A landscape with many valleys, sampled at points; each row gives a point and its height.
A ball rolls from a point to the lowest of its 2 nearest points, and stops where none of them is lower. Distance is the straight distance between rows; heights are no part of it.
z_326 h=50.8: [ 1.99  1.30 -2.42  5.11 -1.28 -0.49 -0.68 -2.16  6.84 -2.96  1.55  0.84
  0.23 -0.75 -2.26  0.96  5.44 -1.06  2.22  1.12 -4.47  1.41]
z_120 h=57.2: [-1.05 -0.79 -3.34 -3.30  2.89  0.62 -0.20  4.57 -3.78 -6.16 -4.53  0.91
 -0.02 -3.70 -1.88 -0.75 -3.95 -4.74 -1.23 -4.81 -0.30 -0.15]
z_321 h=34.4: [-0.36 -0.59 -6.39 -1.10  3.44  0.96 -1.73  5.01 -5.90 -4.36 -6.25 -1.85
  4.05 -0.08  2.68 -0.98  1.90  1.55 -1.78  1.02  0.55 -4.84]
z_886 h=66.1: [-3.24 -1.16  0.40  1.21 -0.90  2.41 -1.70 -1.27 -2.62 -0.58 -4.43  2.69
  0.40 -2.58 -1.09  0.34 -2.91 -4.76  2.64 -3.64 -2.64  3.84]
z_122 h=46.9: [-1.72 -2.22 -2.50 -1.80  1.09 -0.48 -2.97  2.39 -7.15 -1.41 -4.90 -0.28
  0.86  1.74  4.44  0.20  1.90 -0.32 -0.07  2.44  1.90 -2.43]
z_609 h=61.0: [-1.38 -0.34 -4.74  2.19 -3.51 -3.64  1.77 -3.11  3.29 -1.38  2.09 -0.52
 -3.05  2.88  1.06 -2.77  0.96 -0.10 -0.88 -0.35 -6.65  1.60]
z_547 h=58.5: [-5.04  0.02 -5.73  2.32 -2.45 -3.86  1.75  0.55 -0.65 -3.08 -0.86 -1.68
 -1.60  2.81  3.42 -3.37 -0.09 -1.04 -1.04 -0.94 -3.25  0.00]
z_796 h=53.7: [-2.25  1.23 -5.60 -3.28  1.51 -2.53  0.93  3.68 -4.37 -4.31 -3.44 -3.19
 -1.06  0.37  0.91 -1.21 -2.51  0.04 -2.77 -1.08 -1.48 -1.56]
z_203 h=56.3: [ 0.86 -2.39  0.02 -4.70 -3.22 -0.70  3.52  0.80  1.86  5.39  4.71  1.58
 -2.07  2.64  0.92  0.43 -0.06  0.76 -0.70  5.63  3.64  0.34]
z_102 h=56.7: [-1.21 -2.27  1.96  0.81 -2.01  2.91 -2.00 -4.55 -5.66  3.83 -5.64  0.34
 -2.73  0.32  0.21  2.05  0.19  0.96  3.81 -1.22 -3.57  1.77]
z_511 h=46.4: [-1.74  0.76 -7.66  1.58  2.91 -0.73  1.20  5.05 -4.64 -8.42 -4.68 -1.28
  1.51 -1.09  1.92 -2.54  1.39 -0.71 -2.06 -2.55 -1.49 -3.95]
z_688 h=79.5: [ 5.46  2.22  4.23  0.54  1.48  2.15  2.89 -0.96  7.22 -1.97  5.73  1.10
  0.48 -4.21 -3.36  2.68  3.40  1.93  1.23 -0.71  1.96  1.48]
z_765 h=40.9: [-0.37 -3.17  2.11 -0.51 -3.17  5.60  1.98 -0.48  0.65  5.06 -1.16 -1.95
  0.36  0.76  2.52  3.67  2.18 -0.72  2.51  0.88  1.67 -1.67]
z_962 h=52.9: [-1.15  1.09 -3.31 -0.77  2.16 -0.96 -2.49  4.19 -2.40 -8.38 -3.51 -0.11
  2.35 -2.65  0.55 -0.71  0.18 -3.54  0.52 -3.12  0.78 -2.02]
z_489 h=68.6: [-1.96  0.59 -0.84 -6.39  2.06  1.94  2.64  3.28 -1.21  2.54 -2.81 -2.98
  3.75  0.13  1.72  3.08 -3.65 -0.72 -0.66  0.71  2.88 -1.29]
z_29 h=49.4: [-0.81  7.74 -3.50  7.20  5.38 -5.36 -0.85  1.19  4.25 -2.30  2.20 -1.85
  2.96  2.35 -3.89 -3.36  3.67  4.48 -0.16  2.21  1.83 -3.26]
z_443 h=73.1: [-0.66 -0.39 -1.17  8.04 -1.91 -1.12 -5.28 -3.37 -2.29 -0.68 -1.65  0.97
 -3.02 -0.03 -1.59 -3.79  1.74  0.13  1.01 -3.05 -4.62 -0.11]
z_236 h=61.1: [-1.22 -1.41  1.66 -5.24 -2.16  1.97  6.18  0.99  0.16  6.93  1.03 -1.99
 -3.05  2.31 -1.07  2.28 -3.48 -1.21 -0.55  2.75  4.47  1.09]
z_2 h=40.3: [ 1.22 -2.51  5.32 -3.88  2.32  0.90  1.80 -0.78 -1.42  6.35  1.22  0.99
  0.20  1.00  2.82  1.83 -3.95 -0.05 -3.35  1.21  5.60 -1.44]
z_790 h=27.1: [ 1.05 -4.16  2.88 -4.57  2.05 -2.72 -2.17 -1.32 -5.87  3.64 -0.37  2.23
 -0.81  2.49  3.22 -0.72 -3.44 -0.36 -1.58  1.44  3.76  1.40]
z_302 h=44.1: [ 0.65  3.74 -1.36  3.57  2.77 -3.15 -4.20  0.22  4.08 -2.98  1.75 -2.87
  3.42  1.85 -2.40 -2.73  3.37  1.71  1.79  0.78  1.60 -2.83]
z_355 h=44.4: [-2.22 -4.25  3.37 -3.34  0.79  2.79  1.65 -4.39 -3.63  1.91 -2.79 -1.03
  1.08  2.13  5.44  1.21 -2.54 -2.22  2.61 -2.38  2.33  3.29]
z_981 h=65.6: [ 0.13  3.14 -0.53 -0.79  3.44  0.28 -3.95  3.96 -0.83 -0.88 -2.75 -0.96
  4.52 -3.28 -2.18  0.04 -2.48  0.51 -2.28 -1.92  0.03 -3.02]
z_945 h=58.6: [-1.51  1.89 -0.42 -3.17 -0.54 -1.83 -0.75  0.23 -1.72 -0.60 -2.41 -3.32
 -2.13  0.82 -0.79  1.14 -2.76  0.77 -0.60 -1.02 -3.05 -1.43]
z_403 h=46.0: [ 2.04 -0.95  0.71 -1.32 -4.63  1.71  3.02 -0.82  3.51 -0.19  4.72 -0.53
 -3.90 -0.25 -1.70  0.83  1.57 -0.09  2.18  0.15 -1.74  2.97]
z_435 h=72.6: [-2.68 -1.16  0.10 -5.17  1.67  2.00  1.22  3.84 -6.00  2.13 -3.90 -1.32
  0.51 -0.49 -0.68  0.26 -5.03 -2.23 -2.17 -0.57  2.63  1.17]
z_806 h=77.5: [-0.70  2.39  6.57  0.74  1.38  4.44  3.86 -0.98 -0.14  1.84  1.42  3.18
  1.36 -1.44 -0.58  4.76 -3.94 -0.65 -1.37 -0.64  2.92  3.03]
z_898 h=38.1: [-0.65 -4.16  3.73 -2.00 -0.63  4.39  4.43 -3.45  0.71  3.83  1.50 -0.19
  1.09  2.55  4.73  2.65 -0.96 -1.64  1.47  0.49  3.32  3.07]
z_303 h=70.3: [-1.05  0.84 -0.51  5.38 -2.41 -5.11 -4.54 -1.48 -5.60 -3.35  1.06  2.46
 -3.49  1.03  0.75 -4.12  0.53  0.41  1.22 -1.88 -1.15  1.10]
z_912 h=38.0: [ 3.49 -0.57 -1.84  5.25 -3.67  0.16 -0.27 -0.11  2.74  0.19  4.47  1.64
 -4.71 -1.67 -4.05 -1.37  4.05  2.41 -1.43  0.89 -4.56  2.74]
z_117 h=64.8: [-2.31 -2.09 -1.47 -7.28 -1.10 -0.27  2.64  2.12 -0.82  4.97 -0.82 -3.52
  0.14  3.32  1.87  0.31 -2.78 -0.84 -1.21  2.73  2.95 -0.96]
z_112 h=26.1: [-1.15 -0.15  1.71 -4.78  0.16  0.60  1.70 -0.72  4.93 -1.98  0.84 -1.61
  3.29 -1.14  1.47  0.49 -4.28 -3.14  1.18 -4.33  0.88  0.81]
z_780 h=29.5: [ 4.92 -1.89  4.43 -3.05  3.31  2.09  2.86 -1.32  3.94  7.37  3.05  0.60
 -0.02  0.87  3.28  2.94  0.03  1.90 -2.81  2.37  7.53 -4.58]
z_461 h=16.7: [ 4.78 -2.20  3.06 -0.49  1.98  3.79  0.49 -0.34  3.69  7.53 -0.18 -1.66
  0.13  0.02  2.00  3.16  4.22  1.61  0.65  2.48  6.18 -7.07]
z_854 h=68.9: [-2.72  0.90 -0.82  0.88 -3.00 -0.38  0.14  0.63 -0.13 -0.27  0.73  2.74
 -1.80 -0.93 -2.77 -0.76 -3.20 -3.19  0.03 -0.45 -2.09  3.81]
z_188 h=51.1: [ 3.04 -2.91  1.88 -4.39 -3.92  1.71  5.75  0.23  3.56  2.01  6.83 -0.06
 -4.33 -0.09 -0.15  1.15  2.16  2.81  0.85  2.13  3.14  1.12]
z_472 h=61.4: [-0.45  0.79  1.80 -1.68  2.25 -0.28 -2.92  1.06  0.37 -2.87 -2.31  0.42
  1.10 -4.80 -2.23 -0.41 -5.18 -2.98 -1.52 -5.64 -0.38 -1.20]
z_140 h=63.4: [ 0.37  2.80 -2.54 -2.05 -0.66 -0.07  0.00  1.14  2.13  2.98 -0.72 -3.53
  1.59  0.93 -0.66  2.55 -0.04  2.33 -0.86  2.00 -2.52 -3.48]
z_457 h=45.9: [ 5.10 -0.54  0.21  3.69 -0.50  3.16 -0.88 -1.69  4.28 -0.62  1.51 -0.98
 -1.95 -2.82 -3.64  2.10  6.89  1.59  1.76  0.21 -4.21  1.55]
z_978 h=51.9: [-1.79 -5.09 -0.73 -3.97  1.18  1.23 -1.27 -1.01 -8.21  1.00 -6.32  0.65
  0.21  1.69  4.23 -0.15 -0.97 -1.36  2.25 -0.09  1.22  1.83]
z_669 h=71.6: [-1.28  3.87  0.34  0.94 -3.41 -1.74  2.07  1.35  2.42 -1.38  4.15  5.82
 -1.99 -1.57 -4.93 -0.19 -2.47  0.13 -1.18  2.69 -1.55  3.17]
z_68 h=31.8: [ 1.18 -0.44  1.43 -1.29 -0.34 -0.93 -2.14 -2.20  5.36 -1.61  2.25 -0.07
  2.15 -0.83 -0.33 -1.57 -1.45 -1.91  0.98 -3.04 -1.88  1.48]
z_861 h=74.6: [ 1.24  5.40  2.66  0.93  0.03 -3.31 -1.21  0.04  3.25 -2.63  4.19  3.82
  0.94 -1.06 -4.26 -0.01  0.01  2.42 -0.56  3.17 -0.21  0.59]
z_400 h=31.5: [ 0.53 -0.75  1.06  1.46 -0.50  4.08 -2.19  0.78  1.78  3.98 -1.65 -2.43
  3.46  0.25  1.34  1.80  4.74  1.12  2.74  2.25  2.95 -4.98]
z_994 h=29.3: [ 1.66  1.91 -0.62  6.64 -1.17 -3.87 -1.93 -1.63  3.49 -1.99  5.31  1.21
 -2.98  0.66 -4.01 -5.36  3.05  3.05 -1.27  0.51 -2.22  0.12]
z_770 h=61.3: [-4.62  0.17 -5.69  6.63  0.86 -4.14  3.18  1.90 -2.45 -4.59 -2.09 -1.23
 -1.49  0.01  4.03 -6.67  0.82 -0.22 -3.40 -4.08 -2.93 -3.34]
z_630 h=77.2: [ 3.82  6.60  2.98 -1.20  1.79 -2.14  0.46 -0.03  5.66 -2.18  3.50 -0.74
  1.17 -1.66 -3.94  2.79  0.72  3.37  1.00  1.25  0.81 -1.70]
z_463 h=49.6: [ 1.74 -2.51  2.40  1.06 -3.37  2.24  0.11 -3.58 -1.05  2.02  0.77  0.46
 -3.08  0.83  0.20  2.28  2.06 -0.11  3.25  0.55 -2.91  3.33]
z_291 h=31.9: [-0.82 -2.46  2.75 -3.72 -0.88  3.01  4.74 -1.66  4.50  1.46  3.75 -0.52
  3.09  0.57  2.19  0.37 -2.95 -2.22  0.96 -1.92  1.69  4.11]
z_155 h=49.7: [-0.72 -1.61 -2.65  2.21 -0.73 -2.37 -2.36 -1.64 -4.26  3.24 -0.72  1.97
 -0.53  2.52  0.95 -3.31 -1.51  0.89 -3.33  1.80 -4.37  3.06]
z_604 h=84.5: [-0.89  2.40  1.44  1.10 -0.73 -0.32 -0.10 -0.04 -2.82  2.28 -1.77  2.18
 -0.69  1.15 -1.35  4.60  0.16  1.06 -0.54  4.90 -2.52  1.93]
z_287 h=74.8: [ 1.07  3.39  3.67 -1.78 -0.64  1.77  3.79  1.12  3.27  1.24  3.54  2.65
  0.39 -2.09 -3.21  3.80 -2.76  0.78 -0.89  1.67  0.15  2.76]
z_876 h=67.0: [-1.50 -0.30 -3.00  6.02  1.06 -4.05 -4.89  0.73 -4.50 -5.33 -1.03  0.57
  0.93  0.95  2.21 -6.04  2.26  0.03 -0.77 -1.92 -0.45 -0.89]
z_37 h=40.0: [ 1.43 -4.28  0.22 -0.18  0.18 -3.55 -5.20 -2.65 -6.24  3.02 -0.60  1.62
 -1.09  3.52  3.06 -3.01 -0.28  0.60 -0.65  1.72 -0.01  0.94]
z_636 h=62.3: [-1.98  0.93  0.98  2.17 -0.55  2.82 -3.72 -2.02 -2.33 -0.39 -6.28  0.60
  0.21 -2.11 -1.03  1.68  0.07  0.13  1.89 -1.47 -4.52 -0.54]
z_211 h=81.0: [ 4.84  1.50  0.56  3.30  0.58  1.16  0.61  0.13  8.66 -4.06  5.84  1.25
 -0.31 -4.54 -5.90  0.39  7.28  1.33  3.33 -0.07  1.93  1.63]
z_237 h=38.2: [ 1.56 -0.26  1.49 -0.22  0.22 -1.17 -3.97 -1.52  2.70 -0.81  1.25 -2.94
  3.01  2.02  1.97 -1.70  2.70  0.96  2.45 -0.28  0.71 -1.19]
z_657 h=63.9: [-2.25  1.51 -4.90  5.09  1.47 -5.27 -1.55  1.16  1.12 -6.48 -0.01 -0.82
  0.34 -0.66  0.89 -6.78  0.58 -1.02 -2.03 -3.82 -0.89 -3.63]
z_800 h=80.8: [ 1.30  0.84  6.17  1.38  1.59  3.67  0.69 -1.08 -1.77  4.44 -0.40  2.52
  0.60 -0.93 -1.07  5.56 -0.59  1.38 -0.86  2.79  0.63  1.04]

Call two points neighbours if one is among the 2 nearest of the other. Go from one point of each pair to the other, from neighbour to neighbour, staying as low as possible. Name the highest point that can't be avoided.
z_112 and z_461 => z_765
z_994 and z_461 => z_29
z_461 and z_790 => z_2
z_321 and z_461 => z_978

Where does a ball stop that starts at each point below?
z_303 => z_547
z_978 => z_112
z_443 => z_547
z_472 => z_321
z_630 => z_403
